Each row is a point on a tangle of strands that fork, close into loops and nearly touch. The rows are in no order.
In the rows, 128 means zero.
Two points are linked if the straight distance between their rows is under 157. Some points are linked to none.
J_77: [114  58 136 104 131  56 130 155  94 106 111 135 133 124  64 128 117 114
 123 109 148 107 149 135 158 100 110 149 117  91 128 145 133 135 146 120
 129 158 108 119 145 122 155 166 149 114  92 133 161 130 138  98 121 103
 112 137  64 100 147]
J_532: [141  54 107 146 131 122 111 128 110 118 103  95 162 118 168 122 154 137
 105 124 121 118 116 112 132 113 147 128  73 157 106 169 170 128 140 130
 110 118 167 129 177 169 141 130 101 122 111 135 141 116 187 127 155 151
 156 102  82 143 174]
J_815: [106  57 156 122 146 103 116 136 121 165 119 112  83 180 100 123 187 146
 137 135 142 127 153 135 212 131 107 168 147 127 113 152 134 121 113  86
 153 103 141 109 126  82 179  58 146 108 123 100 141 151 133 158 147 105
 144  84  67 107  98]
J_448: [124 127 106 160 144  96 111 153 118 128 149 127 126  94 152 169 172 155
 107 136 126 142  76 121 133 164 106 159 126 120 135 139 129 114  92 147
 125  98 113 126  79 104 123 119 147 125 135 126 148 129 149 161 127 144
 109 112 130 131 128]
J_621: [136 178 168  84 117 109 149 134 130  93  75 173 108 127  65 125 105 104
 144  96 138 104 189 138 113  86 111  71 141  78 143  83  99 149 138 161
 122 183 118 114 145 122 118 158  99 162 114 156 112 159  90  86  94 121
  85 191 182  82 105]
J_830: [120  66 112 170 162  75 151 140 114 111 139  88 121  90 134 129 119 150
 129 120 139 127 129 138 105 119 114 127 134 134  99 169 154 140 138 119
 122 107 148 150 135 141 117 128 180  94 123 121 175 110 145 111 128 146
 118 153  91 139 165]
J_467: [ 66 129  82 101 106 201  68 115 113 200  94 133 178 177 137  64 139 150
  97 155  89 128 106 114  98 167 195  46 187 180 111 156 116  91  96 101
 128 107 182 126 181 164 119 157 106 143 147 209 146  88 171 103 169 128
 211  61 129 167 126]
J_708: [158 104 147 145 118 165 153  83 147 144  85  82 115 180 159 103 162 117
 148 158 147 142 115 128 176  97 139 136  98 142  90 128 183 142 177 138
  89 122 135  99 112 119 171  51  71 128 149 103  50 169 113 140 138 162
 161 129 135 138  90]
J_195: [191 146 128 131 150 167 138 176 145 113 167 101 120  87 183 196 125 105
 150 143 138 194 150 105 149 115 125 184 116 113 160  90 126 163 147 108
 145 100  78 176  51 121 159 112 133 121 120  42  70 142 114 162 154  77
 110 128 110 148  96]
J_887: [155 137  82 194 162 136 146 103 140 126 155  92 104 108 209 148 151 155
 135 136 114 153  67 111  88 143 136 131 123 158 108 147 157 135 123 152
 129  76 144 161  87 132 110  87 142 115 137 100 108 105 144 133 112 169
 114 142 160 138 152]
J_682: [123 182 112 143 140 218 112 103 140 177 168 124 102 192 173 179 149 130
 122 119 132 141  58 112 134 155 151 152 131 179 124 108 105  81  93 143
 173  64 143  99  77 108 178  72 112 129 141 116  56 138 152 157 175 123
 176  89 152 179 114]
J_397: [130  93 143  94  82 157  95 133 118 141 104 134 182 164 111 101 131  88
  86 120 139 105 151 118 166 112 141 161  69 134 140 149 131 107 141 118
 115 130 134 122 198 156 149 162  81 153 123 139 124 150 169 138 148 109
 158  70  58 126 135]
J_499: [103  83 126 142 143 124  95 119 120 159 113  92 108 178 141 139 202 155
 122 152 125 128 120 129 190 148 124 151 141 152 114 159 149 111  91 122
 139  90 145 110 127 114 165  69 122 111 137 122 130 144 160 159 157 152
 158  79  93 128 109]
J_645: [ 71  68 142 161 107  26 120 100 115  95  58 153  89 157  58  80 163 142
 167 144 132 107 132 143 189 113 135 111 158  90 104 180 149 157 182 144
 116 186 120 118 121 166 152 110 135 102 106 133 157 105 103  73  88 180
 140 161 115  84 128]
J_269: [132 203 146 111 118 161 146 125 135 122 146 159 138 108 118 117  59 126
 141 123 109  88 148 130  63 154 119 100 128 114 162 112 107 128 107 142
 135 158 119 112 156 131  72 162 132 149 152 140 138 139 104 132 107 112
  91 171 171 116 137]
J_671: [ 95 150 135 145 133  59 155 137 141 104 128 161  96 143  68 129 113 116
 137 119 139 126 148 168 119 130 107 108 179 101 134 116  95 127 132 144
 131 163 152 141 133 143 102 139 167 134 124 142 164 149  99  74  82 151
 107 181 149  93 100]
J_251: [128 142 111 152 157 181 157 121 141 141 180  96 117 130 156 147  88 131
 142 133 129 155 138 122  75 129 116 150 142 155 119 129 151 119 109 111
 158  76 134 162 105 116 112 128 183 104 141 106 127 120 143 125 138 111
 105 140 118 146 146]
J_81: [ 92 190 141 143 131  91 151 143 141 106 133 179 117 135  57 123  90 110
 130 122 119  96 156 165 101 155 108  98 179 104 152 107  83 122 113 132
 130 186 160 124 154 147  82 169 155 150 131 160 183 148  97  81  96 121
 115 190 159  97 106]
J_724: [ 94  51 141 134 124  64 125 104 117 126  85 113  99 153  91  98 166 152
 148 133 135 113 136 142 180 116 121 128 136 119  94 177 157 147 156 130
 119 138 135 119 135 133 152  96 139 100 114 130 153 121 118 106 115 172
 132 131  94 106 131]
J_223: [143 194 110 145 128 176 118  84 145 108 175 163 138 105 191 119 100 136
 134 119 117  93 102 111  61 160 131  81 100 132 126  92 108 134 129 163
 123 123 131 125 149 142  83 124 127 144 155 140 115 102 118 146  93 152
 127 135 213 143 164]
J_874: [174 174 121 128 151 168 131 158 147 130 187 142 106  95 201 199 141 126
 138 124 124 164 104  99 134 139 112 187 112 124 157  98 121 130 124 125
 156  90  76 135  42  98 141 100 130 134 126  62  60 135 121 176 152  85
 108 112 152 151 109]
J_574: [ 94  88  91 194 160  48 140 130 118 107 140  98 119 102 136 116 147 153
 117 141 115 137 113 154 101 138 132 111 169 152  88 177 139 143 142 125
 113 110 184 168 127 158 104 127 183 100 131 129 191  98 122  95 119 182
 140 148 115 132 148]
J_320: [ 78 108  77 189 139  58  90 142 109 119 127 117 142 103 150 126 182 162
 100 142  99 135  83 148 113 169 137 115 162 148 103 174 126 126 108 137
 115 122 173 153 119 164 105 144 155 116 132 159 193  85 145 112 130 187
 151 110 128 137 146]
J_732: [211 115 108 151 167 111 147 164 132  95 121  84 111  54 180 166 124 143
 154 127 141 166 127 122 122  87 114 137 101  90 132 127 166 176 160 137
 114 132  86 154  92 139 125 120 130 110 110  68  94 143 108 127 110 135
  83 189 119 108 145]
J_138: [117 164 182  67  85 125 149 112 130 125  79 179 120 155  54 102  91 103
 129 104 134  97 185 144 130  99 123  70 135  98 147  90 120 121 143 141
 132 180 120 111 166 126 110 163  92 154 122 162 119 154 106  98  87 132
 107 174 174  90 108]
J_626: [130 104 119 141 128 109 149 133 130 120 135 110 132 105 140 134 100 134
 123 128 131 132 135 130  84 120 125 115 115 134 115 137 155 126 138 138
 124 113 143 146 143 146  95 143 158 111 131 133 147 125 136  99 110 158
 111 154 119 126 154]
J_610: [111 226 110 136 148 242 141  86 154 184 197 133 115 170 148 136  83 139
 134 130 108 137  99 125  73 161 134 163 165 161 141 120 101  75  76 107
 186  77 135 137  81  92 119 117 172 115 145 113 104  82 125 167 159  78
 127 139 168 178 142]
J_297: [ 86 151 136 111  99 171 146 107 140 171 142 127 143 170  97 106  88 134
 119 136 117 116 145 143  94 145 140 117 164 162 129 131 125  84  98 106
 148 108 159 133 151 120 105 145 155 119 146 159 155 129 127 125 122 130
 139 128 126 131 132]
J_187: [113 189 108 134 138 241 118  92 148 186 179 130 114 194 156 160 118 133
 122 121 130 143  83 121 103 149 146 154 144 174 128 111  98  63  81 123
 177  61 156 114  84  99 161  99 141 120 143 127  78 120 149 154 173  97
 162 106 144 181 127]
J_851: [ 96  84  98 153 154 119  63 135 105 139 104  86 116 154 160 157 219 161
 106 153 111 132  94  97 191 153 127 156 129 158 134 168 151 119  73 130
 130 115 136  98 139 142 165  92  82 123 131 125 150 131 199 166 165 157
 161  76  85 137 133]
J_390: [163 188 118 119 166 164 129 150 149 120 200 169 107  68 194 182 132 130
 150 100 123 133 106 108 107 139  97 169 118  98 164  82  95 133 120 147
 156 110  56 118  55  91 122 100 145 145 136  89  81 115 105 189 137  86
  95 117 182 142 115]
J_870: [148 132 148 133  90  83  97  95 122 112  78 155 121 113 130 116 205 145
 144 149 122 116 106 122 198 117 125 107 105 105 119 127 157 137 148 161
  81 169  89  85  91 112 133 102  57 142 132 132 100 134  80 136  91 181
 114 125 192 114 110]
J_995: [142  86 139 146 108 145 142  72 146 145  53 100 114 175 141  89 193 128
 157 178 144 136 119 127 204  93 124 133 101 140  93 140 200 155 185 136
  69 152 123  89 123 118 179  60  54 133 144 117  77 153 107 139 132 171
 163 135 142 133  87]
J_813: [121  38 115 143 129  78  98 121 108 119  88 101 140 128 132 116 172 147
 119 131 127  98 126 128 164 124 131 137 100 132 103 183 167 138 143 132
 113 133 149 118 161 158 148 118 112 107 112 134 155 114 166 122 145 162
 143 109  80 125 161]
J_351: [115 100 139 102  92 127  99 136 115 142 122 134 167 143 111 124 131 117
  97 121 129 113 138 123 145 123 129 147  93 129 133 143 147  99 124 132
 126 123 129 120 158 135 130 161 114 133 125 154 140 140 158 125 135 132
 133  97  91 119 137]
J_69: [108 202 152 110 117 130 161 136 131 131 130 158 145 124  78 112  66 126
 133 127 106  86 148 145  73 166 123 102 157 117 167 127 100 121  88 122
 134 174 141 120 162 139  65 178 145 149 144 149 169 142 111 114 109 101
  99 188 150 110 121]
J_92: [ 78  82 121 108 115 169 167 109 117 162 116 110 150 150 109  75  88 132
 129 124 118 108 157 116  80 126 157  72 155 181  95 164 158 115 143  86
 129 108 193 134 203 149 103 136 153 115 127 163 162 111 137  91 147 137
 180 113  95 141 157]
J_703: [169  83 163 107 164 141 158 173 144 117 154  82  99  99 114 160 104 102
 141 130 155 193 183 127 164 109 116 176 132 127 143  86 111 179 140  69
 152 120  99 176  91  91 185  97 163 102 118  59 117 149 113 149 162  52
 107 127  76 135  86]
J_437: [ 95  81 161 105 136  68 183 120 127  90  88 137  86 146  61 106  92 114
 153 100 157 109 164 137 123  84 106  88 147 110 121 136 131 157 164 128
 121 162 145 146 166 157 125 142 156 109  90 145 136 139 119  65 104 150
 115 199 115  97 124]
J_431: [114  55 148 102 120  53 136 129  99 106  88 133 112 144  69 114 143 127
 138 116 147 113 152 130 179  86 118 135 124  91 115 149 148 142 158 133
 118 157 111 116 131 127 165 129 130 109  90 122 135 132 116 104 107 135
 119 138  82  83 135]
J_191: [163 131 137 122 111 185 111 153 142 123 142  95 183 101 135 134 103  80
  98 150 158 146 168  82 132 112 141 199  76 122 158 130  88 145 133 105
 121 103 111 160 154 161 164 176  84 136 121  81 111 141 172 166 174  67
 131  82  47 168 126]
J_94: [ 73 120  63 131 139 174  83 126 105 171 126 110 164 141 169 100 150 153
  95 154  94 150  99  89  75 147 183  64 165 182 111 171 128 102  88 121
 118  94 200 147 164 167 121 150 125 137 131 190 161  74 180 107 169 140
 180  72 127 166 155]
J_402: [105 110 140 117 167  67 177 164 131 126 139 134  99 126  48 141 112 120
 137 126 156 150 149 160 123 118  92 153 187  98 145 105 103 135 100 111
 157 141 109 142 102  84 132 139 195 112 116 133 189 139 127  94 119  86
  94 176 105 110  80]
J_798: [185 173 167  65 101 141 136 144 133 140 150 155 116 131 140 182 160 125
 135 111 121 143 164 133 174  87 132 162 116 113 161  62  85 116 129 115
 128 135  90 109  49  77 152 112  93 164 129  87  62 153  79 165 131  88
 122  99 156 126  77]
J_122: [152 202 110 131 163 192 121 119 153 121 205 173 125  81 200 161 109 132
 143 103 119 110  96  96  86 150  99 159 112 107 154  87 100 127 108 155
 151 107  74 122  90 112 111 119 141 143 146 108  90 101 122 187 133 101
 107 129 187 147 150]
J_575: [ 64 135  90 140 143 125 124 158  90 143 150 116 168 110 115 107 120 140
 104 154 103 120 118 122  60 160 135 116 156 158 132 187 136 103  94  88
 120 101 169 145 164 136  92 192 181 126 134 167 206  81 157 125 160 108
 136 113  88 157 158]
J_521: [177 125 141 104 149 174 151 171 146 109 164  87 119  96 143 174  93  90
 156 136 145 201 190 116 147  99 129 176 127 119 159  74 117 177 146  91
 150 124  85 186  85 114 163 120 146 111 122  56  94 145 109 146 152  62
 102 149  97 141  93]
J_790: [102 145 143 108  80 113 105 131 115 136 115 175 164 133  91 110 118 122
 111 118 122 100 126 136 120 146 132 117 108 123 144 129 127  98 113 136
 125 149 122 114 163 129  92 176 121 144 145 179 154 130 126 110 108 138
 121 121 134 105 136]
J_382: [115 184 110 146 154 202 149 129 149 154 192 118 120 129 145 149  80 133
 137 140 111 154 123 127  64 156 109 166 160 147 143 123 129 100  84 105
 169  81 119 155  85  99 106 133 190 111 144 106 132  99 140 152 143  80
 101 144 138 158 138]
J_489: [148 166 136 139 123  78 115  97 142 108 116 162  90 115 139 123 193 142
 154 133 135 109  98 147 161 139 120  96 127 116 124 116 113 146 146 168
  98 154 104 104  80 102 116  75 109 150 153 115 106 140  60 144  77 176
 103 133 216 111  94]
J_537: [ 77 111  86 160 137 114  51 121 114 151 101  95 118 156 163 142 213 183
 103 152  87 134  63 118 157 171 140 121 165 167 115 161 126 131  67 149
 138 122 142 118 127 150 138 104  92 123 135 160 157 101 183 138 150 190
 162  69 139 143 126]
J_394: [ 73  93 104 117 143 215 153 106 126 194 120  98 150 169 123  66  96 131
 130 139 116 117 152 117  80 131 175  57 190 188  82 159 141 103 120  88
 129  86 214 124 191 135 125 114 147 109 134 175 143 108 135 105 160 111
 197  94  93 153 154]
J_442: [203 138 122 137 153 111 154 135 141 112 114  97  84  88 176 153 152 145
 163 141 138 160 125 123 140  86 119 133 104 113 130 131 162 167 161 139
 108 130  91 133  75 110 127  89 119 128 131  67  73 153  76 133 110 148
  81 172 147 105 116]
J_109: [ 98  66 153 111  78  74 139 104 115 104  69 146 133 155  84  88 111 120
 138 116 133 104 142 139 134 106 144  76 111 119 102 157 179 137 194 137
 112 166 145 130 190 168 111 137 114 110 106 161 138 114 137  76 108 175
 153 143 119 119 143]
J_380: [144  99 139 137  89 111 108  86 129 130  53 130 122 135 126 104 209 147
 138 172 122 129 113 116 211 103 127 125  96 118 112 141 189 142 159 149
  79 166 102  89 109 124 159  93  47 134 127 127  94 137 101 133 115 185
 134 135 162 123 113]
J_45: [140 225 121 117 150 215 111  96 136 124 198 173 158  92 187 125  81 134
 139 118 100  85  89  81  71 164 119 143  91 121 167 108 106 118  90 151
 140 119  84 113 130 128 102 148 126 148 152 127  95  94 134 193 139  85
 123 129 173 155 174]
J_889: [155 205 152  91 132 187 146 136 144 134 158 145 140 107 125 139  58 121
 148 116 111 108 168 131  85 133 120 139 126 110 169  90 105 130 103 139
 152 155  88 111 123 106  95 151 125 152 143 122 112 139 105 145 127  81
  78 171 171 111 120]
J_862: [141 106 141 108 105 178 101 142 126 135 117 113 184 143 113 107 115  79
  86 138 161 111 159 100 145 111 143 189  70 131 153 152  90 125 134  94
 113 113 137 139 203 159 157 172  83 155 121 109 128 144 180 154 168  68
 150  63  32 155 132]
J_49: [ 98 157 133 161 127  49 142 121 146  98 126 151  81 164  89 115 139 123
 138 123 132 137 134 187 142 150 116  96 183 123 112 125 110 133 150 145
 121 161 163 144 119 153 105 106 164 136 141 130 149 142  81  79  71 179
 119 165 172  86  96]
J_281: [180 160 157  96 121 109 142 140 131 140 126 134  91 127 161 174 192 146
 143 142 124 143 130 115 188  93 124 156 112 123 156 101 118 130 138 123
 104 129  86 111  40  80 150  91 100 158 125  72  62 166  70 162 134 112
 114 103 149 124  84]
J_781: [113 109 132 155 137  13 146 120 124  82  65 142  76 127  67 115 156 133
 155 140 150 127 129 143 163  96 127 105 155  85 117 152 134 152 167 158
  99 182 118 123 109 149 134 115 136 121 111 121 144 131  79  74  85 171
 104 190 133  77 113]
J_328: [164 182 150  76 106 178 121 146 144 146 175 156 151 118 130 175 119 114
 121 120 120 144 155 125 151 117 122 186 108 121 169  78  87 105 108 112
 145 125  85 105  74  84 145 142 101 155 128 104  84 146 114 175 147  77
 117 106 145 138  95]
J_627: [123 126 122 132 137 100 103 177 118 137 153 138 131 118 125 178 175 141
 101 139 128 147 100 121 159 160  96 181 132 113 151 121 125 100  80 127
 137  94  97 115  69  78 146 125 139 129 125 118 143 137 159 174 144 111
 114  91 117 135 101]
J_942: [141 178 135 146 133  58 137 117 148 102 122 160  62 139 115 123 164 129
 154 124 146 126 118 175 146 141 113  97 158 116 122 113  95 146 152 159
 120 163 129 122  84 109 111  79 142 154 154 110 118 152  55 120  69 167
  94 148 204  90  82]
J_970: [ 43 107 125 110  77 111  81 135 112 162 103 160 153 182  72  68 141 135
 116 121  98  98 141 149 136 153 139 102 176 142 116 167 121 103 130 101
 157 136 160 138 181 154 107 169 152 112 132 185 191  97 143  88 117 154
 183  93  97 117 123]
J_517: [160 145 126 120 125 199 132 150 132 118 155  96 181 104 150 135  64 101
 113 145 129 145 159  92 104 126 132 174  72 134 154 132 146 135 127 105
 132 120 110 155 148 159 121 180 124 135 125  97 120 137 158 141 156  72
 115 127  76 144 156]
J_2: [161  53 150 102 153 100 150 172 119 102 127  84  98 104  85 140 122 108
 123 125 163 161 183 131 188 105 102 178 124  99 130  99  87 182 149  60
 130 139 102 154 108  95 198 112 140 108 100  69 141 140 116 150 166  44
 115 111  60 128 112]
J_112: [155 107 152 112 126 149 149 122 144 141 138  98 122 150 137 144 121 121
 123 129 144 150 152 131 147 106 125 149 111 135 113 118 143 124 139 125
 134 101 128 131 109 113 151  99 125 115 128 101  92 167 125 136 134 135
 119 117 111 123 112]
J_989: [ 99  84  84 144 141 140  89 133 102 140 121  99 160 127 172 128 157 148
  96 130 109 134 105 106 100 139 157 111 119 173 111 173 152 106  96 127
 119  96 177 137 169 159 126 144 121 123 127 165 158  95 199 123 163 151
 161  79  95 157 169]
J_287: [156  90 149 143 103 178 143  98 141 134  90  82 162 170 163  98 133 100
 123 133 144 130 126 123 146  99 160 123  82 139  85 115 176 127 173 151
  85 117 156 108 153 155 164  82  64 116 133 125  62 159 157 125 137 152
 184 112 119 146 121]
J_824: [122 142 120 148 110 144  68 109 116 129 135 136 142 132 175 155 177 152
 102 120 105 119  51  97 159 165 142 129 105 164 128 121 117 118  86 171
 122 122 109  99 120 128 141 108  65 143 134 159 108 128 164 170 136 176
 151  74 175 146 134]
J_631: [162 154 157  92 129  79 145 146 125  72  59 146 104 106  90 144 132 111
 150 100 140 130 167 132 117  62 112  80 131  68 124  91 119 154 158 166
 107 181 105 114 128 124 130 146  98 147 103 133  94 152  80  79  93 134
  79 186 162  80 121]
J_220: [171  96 133 134 102 183 147 111 136 126 107  96 172 146 167 107 100 107
 123 129 132 132 134 109 110  96 163 114  63 142  96 117 184 126 169 140
 105 118 158 124 171 165 131 117  84 120 126 132  81 146 158 112 130 148
 164 121 115 147 154]
J_96: [126 218 130 116 109 209 123  67 135 146 169 161 146 140 159  94  74 138
 128 127 107  82 108 124  67 178 156  85 123 151 144 103  92 102 105 134
 138 124 137 107 149 134  90 129 136 148 166 149 117 103 110 160 115 123
 149 134 206 151 161]
J_260: [ 92 132  97 165 142 110 150 108 141 129 157 105 108 145 145 112 128 135
 119 138 113 153 123 162  86 145 135  90 183 176  94 154 128 131 133 118
 127  97 196 175 127 144 103 107 184 115 146 128 154 111 102  92 104 182
 139 135 149 131 129]
J_457: [165  87 145 101 106  75 133 143 118  82  74 131 141 101 103 130 110 108
 124 115 143 123 146 123 133  62 136 100  68  89 128 137 173 149 181 151
  92 176 117 120 162 152 124 164  95 129  92 132 109 133 116  85 109 147
 109 164 109 103 162]
J_186: [109  97 161 107  78  65 127 119 114  93  59 166 134 136  70 101 114 106
 132 111 138 108 146 131 136  91 142  74 104  93 128 139 166 131 184 152
 108 181 124 116 173 158 114 158  99 127 105 158 125 123 121  71  92 161
 123 155 134  99 140]
J_377: [155 163  86 189 160 139 126 108 143 109 172 127 114  82 224 153 148 154
 131 118 111 133  48  96  90 156 122 126 106 134 125 123 135 141 117 170
 120  92 125 145  92 140 103 101 125 124 134 117 104  96 139 157  98 166
 111 137 182 139 161]
J_360: [158 163 113 139 167  55 154 172 120  95 117 150 122  66  99 168 122 113
 148 124 143 151 127 144 109 113  93 132 169  51 151  87  85 140 121 160
 142 163  80 120 100 103 102 156 154 143 114 140 176 147  97  96 123  85
  73 167 132 103 102]
J_831: [131 156 134 124 108 170 102 106 128 159 153 139 123 161 163 164 161 134
 110 122 124 123  77 115 161 152 140 147 115 153 131 106 108  88  98 151
 144  94 114  96  91 101 154  88  93 141 139 134  76 149 135 171 145 153
 155  83 174 149 109]
J_766: [ 99 153 180  84  45 132 123  87 119 140  74 184 138 177  73  78  98 103
 126 106 136 103 167 160 147 124 143  61 136 112 125  94 141 104 167 140
 134 169 120 102 180 132 110 149  81 144 137 179 117 142 114 105  82 152
 149 140 183 107 102]
J_85: [148 183  82 182 168 137 116 102 153  91 186 158 123  79 218 138 142 145
 135 116 109 111  58 118  75 167 117  99 119 122 126 107 100 151 124 173
 115 111 132 144 111 150  92 104 147 140 148 125 125  88 118 159  84 163
 124 133 195 140 161]
J_345: [160 126 130 124 149  68 149 160 119  93 101 129 112  77 110 158 120 121
 140 115 146 141 141 133 116  89 111 120 131  78 133 112 122 145 141 161
 119 156  97 120 110 124 113 146 137 126 109 120 129 151  98  93 106 127
  74 177 127  94 125]
J_243: [ 67  42 125 121 118 107 160 110 108 132 102 124 124 151  99  69 102 132
 147 110 122  98 155 136 105 122 147  67 163 165  73 176 147 146 182  94
 125 131 201 144 213 161 105 123 148 100 104 172 169  90 134  71 140 165
 192 112 101 135 151]
J_612: [ 73 135  99 176 115  53  71 150 111 117 131 161 148 120 120 123 177 147
 104 132 106 117  85 153 137 183 122 129 159 117 116 147 105 115 100 143
 122 141 144 138 121 158 101 160 157 123 140 174 192 104 133 110 115 176
 143 103 132 120 132]
J_533: [157 129 118 123 122 163 138 147 129 117 144 112 164  97 154 137  75 119
 116 133 125 133 144 102  84 118 127 146  73 130 139 131 162 125 129 126
 127 120 120 140 148 151 100 172 129 128 127 120 124 135 150 119 135 110
 108 144 100 132 167]
J_493: [ 96 163 124 122 105 201 150  79 150 187 144 118 129 192 117  94  85 129
 122 132 118 126 136 158  90 142 158  96 186 180 112 119 116  82 111 113
 150  86 173 137 141 118 117 117 153 121 157 155 127 127 116 119 120 138
 159 128 151 145 124]
J_704: [146 121 109 174 170 155 157  96 142 149 160  78  87 150 181 136 134 138
 150 130 137 164 102 124  95 121 130 131 141 177  95 150 162 132 121 118
 155  58 156 160  94 110 131  76 174 103 146  90  95 134 137 124 138 142
 118 123 121 139 130]
J_116: [136 138 113 153 184  69 179 168 137 111 143 123  91  90 101 159 111 114
 146 128 152 166 130 163  98 128  86 138 182  91 141 104 104 144 115 132
 149 132 102 148  86 103 106 130 198 121 128 112 179 141 115  97 119 103
  79 182 124 114  92]
J_115: [107 187 166  97  53 165  97  64 122 143 103 187 147 169 105  69  91 117
 123 114 129  83 144 173 131 172 158  55 144 136 128  79 110  99 151 131
 135 157 131  95 183 124  94 142  90 151 155 183 126 135 109 136  88 147
 166 127 217 130 108]
J_842: [187 152 138 120 141  98 158 132 146 141 120 117  52 121 168 152 172 144
 166 151 139 155 117 125 155 102 119 136 114 136 140 130 146 152 151 126
 118 126  85 125  43  79 133  75 130 145 139  68  64 163  66 149 122 135
  87 144 156 105  84]
J_409: [113 148 137 143  96  75  77 125 120 100 112 202 164 100 113 115 143 119
 120 114 123  98 103 133 129 154 137  93 105 104 134 119 114 122 130 161
 103 168 116 109 157 146  88 169 104 145 143 183 152 122 114 110  91 160
 122 112 161 111 137]
J_639: [147 123 126  99 136 101 107 191 108 120 143 132 175  93  82 152 137  95
  96 139 134 155 135 134 151 131  95 198 110  90 175 111 113 112 106 108
 131 137  70 117  97  88 151 185 138 149 118 134 166 124 155 143 152  49
 106 105  72 126 111]
J_722: [129 133 105 166 158  72 142 159 126 117 152 126 113  85 140 160 138 141
 126 133 138 152  99 150 105 149  95 148 148 104 132 127 123 125 115 144
 131 107 109 140  77 106 106 131 178 116 139 115 167 126 130 129 115 130
  92 145 128 122 122]
J_860: [138 117 121 122 150  98  99 205 106 127 151 125 151  98 105 170 165 119
  95 145 134 158 114 130 158 154  85 195 120  94 167 119 123 102  92 111
 133 104  77 116  74  80 160 152 144 140 122 127 168 124 177 169 163  68
 116  87  84 140 102]
J_17: [208  90 135 125 113 114 137 147 131  88  97  98 154  82 154 137 112 112
 117 128 141 142 135 113 134  66 137 130  50 100 125 138 169 162 177 140
  94 151 119 137 149 164 131 150  88 124  94  93  91 141 129 121 118 145
 114 154  99 124 168]
J_835: [ 90  35 150 112 111 101 180 107 111 109  90 128 111 151  89  83  81 129
 159  93 137  90 153 131 124 101 131  74 123 144  83 167 165 155 195 103
 114 152 181 134 215 161 119 125 133 104  89 164 148 104 145  74 131 158
 169 136  98 128 159]
J_816: [160 238 144  94 125 242 117 106 137 144 190 158 174 115 171 133  63 116
 134 119 106 101 121  93 108 152 141 177  88 132 173 103 100 107  96 130
 157 128  83 103 120 132 124 153  96 150 141 104  67 121 123 190 167  56
 130 127 161 154 160]
J_594: [158 211 147  87 111 215 117 123 147 148 192 162 165 120 151 152  92 114
 123 119 121 117 137 110 133 133 129 184  96 129 168  90  85  98  99 126
 156 122  86  96  96 100 140 148  93 156 135 113  77 137 119 189 158  74
 124 113 157 150 121]
J_784: [166  42 133 122 145 110 133 168 115  93 131  73 118  89 105 128 103 105
 116 122 171 135 177 121 172 114 104 178  99 104 119 128  81 181 155  69
 122 130 117 152 145 126 188 132 126 108  97  69 140 129 150 160 173  55
 116  97  45 144 142]
J_661: [ 83  56 163 122 153  96 140 136 129 166 142 117  65 175  63 111 149 144
 148 104 146 132 154 158 172 137  98 156 183 135  98 146 118 127 114  76
 169 103 152 135 141  72 163  81 190  93 116 125 167 128 132 130 134 102
 123 110  71 104 105]
J_456: [103 143 108 188 122  49  55 138 115  93 120 191 161  92 144 123 189 146
 110 127 108 108  56 135 142 182 132 114 128 113 127 138 104 130 101 168
 104 163 125 124 130 158  98 162 118 132 139 180 175 101 125 120 106 179
 139  93 153 122 137]
J_460: [130 122 148  65 140 109 158 161 121 115 104 132 142 115  55 137  88  95
 129 116 133 130 183 134 124  87 105 146 129  98 169  91 115 143 114 117
 138 185  88 128 136 112 133 186 133 136  98 134 143 149 118 100 129  65
  91 179  97  98 113]
J_365: [ 98 165  96 150 134 166 160  85 151 159 166 107 102 181 144  93  99 118
 126 140 119 155 123 171  75 145 149  77 202 197  95 128 117 114 133 110
 143  90 199 171 130 135 104 100 181 130 153 134 128 115  93  96 102 167
 151 130 170 146 119]
J_300: [154 167 150  61 130 166 147 161 135 122 126 123 153 105  93 148  70  97
 141 121 117 141 195 128 117  95 120 150 125 108 177  79 112 149 107 118
 142 180  84 127 123 112 121 174 116 147 116 112 116 156 103 125 136  62
  79 182 123 109 105]
J_34: [ 68 125 100 106 129 223 115 107 124 208 118 105 170 189 117  75 110 138
 118 146 103 114 135 114  93 150 188  70 188 184 109 161 130  74  94  90
 129  87 196 116 181 136 134 138 133 120 143 188 141 104 150 124 171 102
 196  82  93 157 147]
J_423: [112 205 149  96  82 177 111  79 136 156 144 180 149 153 111  94  84 132
 119 125 116  77 131 157 110 170 150  92 134 144 149  94  90  88 108 130
 142 140 130  97 159 112  95 145 116 150 162 171 132 128 106 155 101 132
 146 129 202 134 127]
J_407: [206  87 104 156 157 107 131 166 126  91 126  83 148  48 168 153 108 131
 121 122 142 151 130 116 124  87 125 148  67  92 133 141 171 164 160 132
 105 135 101 153 127 160 132 154 123 112  99  78 117 135 141 131 125 127
 102 172  86 126 172]
J_547: [157  54 110 142 119 152 140 121 116 116  96  98 172 126 168 105 117 121
 117 127 122 121 121 104 101 101 168 105  57 156  90 152 189 131 164 129
 105 122 176 132 196 182 124 127  96 123 118 138 124 118 178 106 143 150
 175 113  94 156 177]
J_954: [ 82  71 161 106 148  78 149 153 124 146 139 135  86 161  35 116 130 134
 140 106 153 125 157 158 163 122  96 161 184 112 121 129 116 132 108  87
 163 127 132 137 128  74 158 118 188  99 108 137 186 126 136 109 115  92
 113 136  78 103  98]
J_545: [ 95 135 103 159 127 119  50 130 106 131 130 129 126 134 170 163 202 176
  98 132  91 129  33  97 163 181 137 136 133 159 133 141 117 126  60 166
 127 132 112 105 118 129 143 119  74 139 136 167 145 109 179 173 140 182
 147  60 154 138 129]
J_764: [177  39 132 141 134 113 136 140 125 103 111  67 114 104 136 116 119 116
 118 122 171 117 160 113 179 101 121 173  78 104 101 156  96 184 167  90
  97 128 150 140 168 148 182 108  90 109  90  66 123 134 144 167 169  94
 134  94  47 139 158]

A fork is a point with three links, a tip a point with one. Leave the first point through the second and follow the links. Name the first fork or tip that comes.
J_842, J_281: J_764
J_851, J_499: J_116
J_517, J_191: J_574
J_489, J_870: J_532
J_81, J_69: J_460

A piece is two or more points that can be reached from each other along the links. Count, over all rows, the pieces, the separate loops (a circle has one, a figure eight two, a Y none), the forks (points with three links) and the tips (points with one).
pieces: 3
loops: 2
forks: 4
tips: 6

A tip is a point with one link. Name the tips that can be reached along the links from each point below, in the order of the rows.
J_813: J_77, J_781, J_460, J_764
J_423: J_639
J_409: J_297
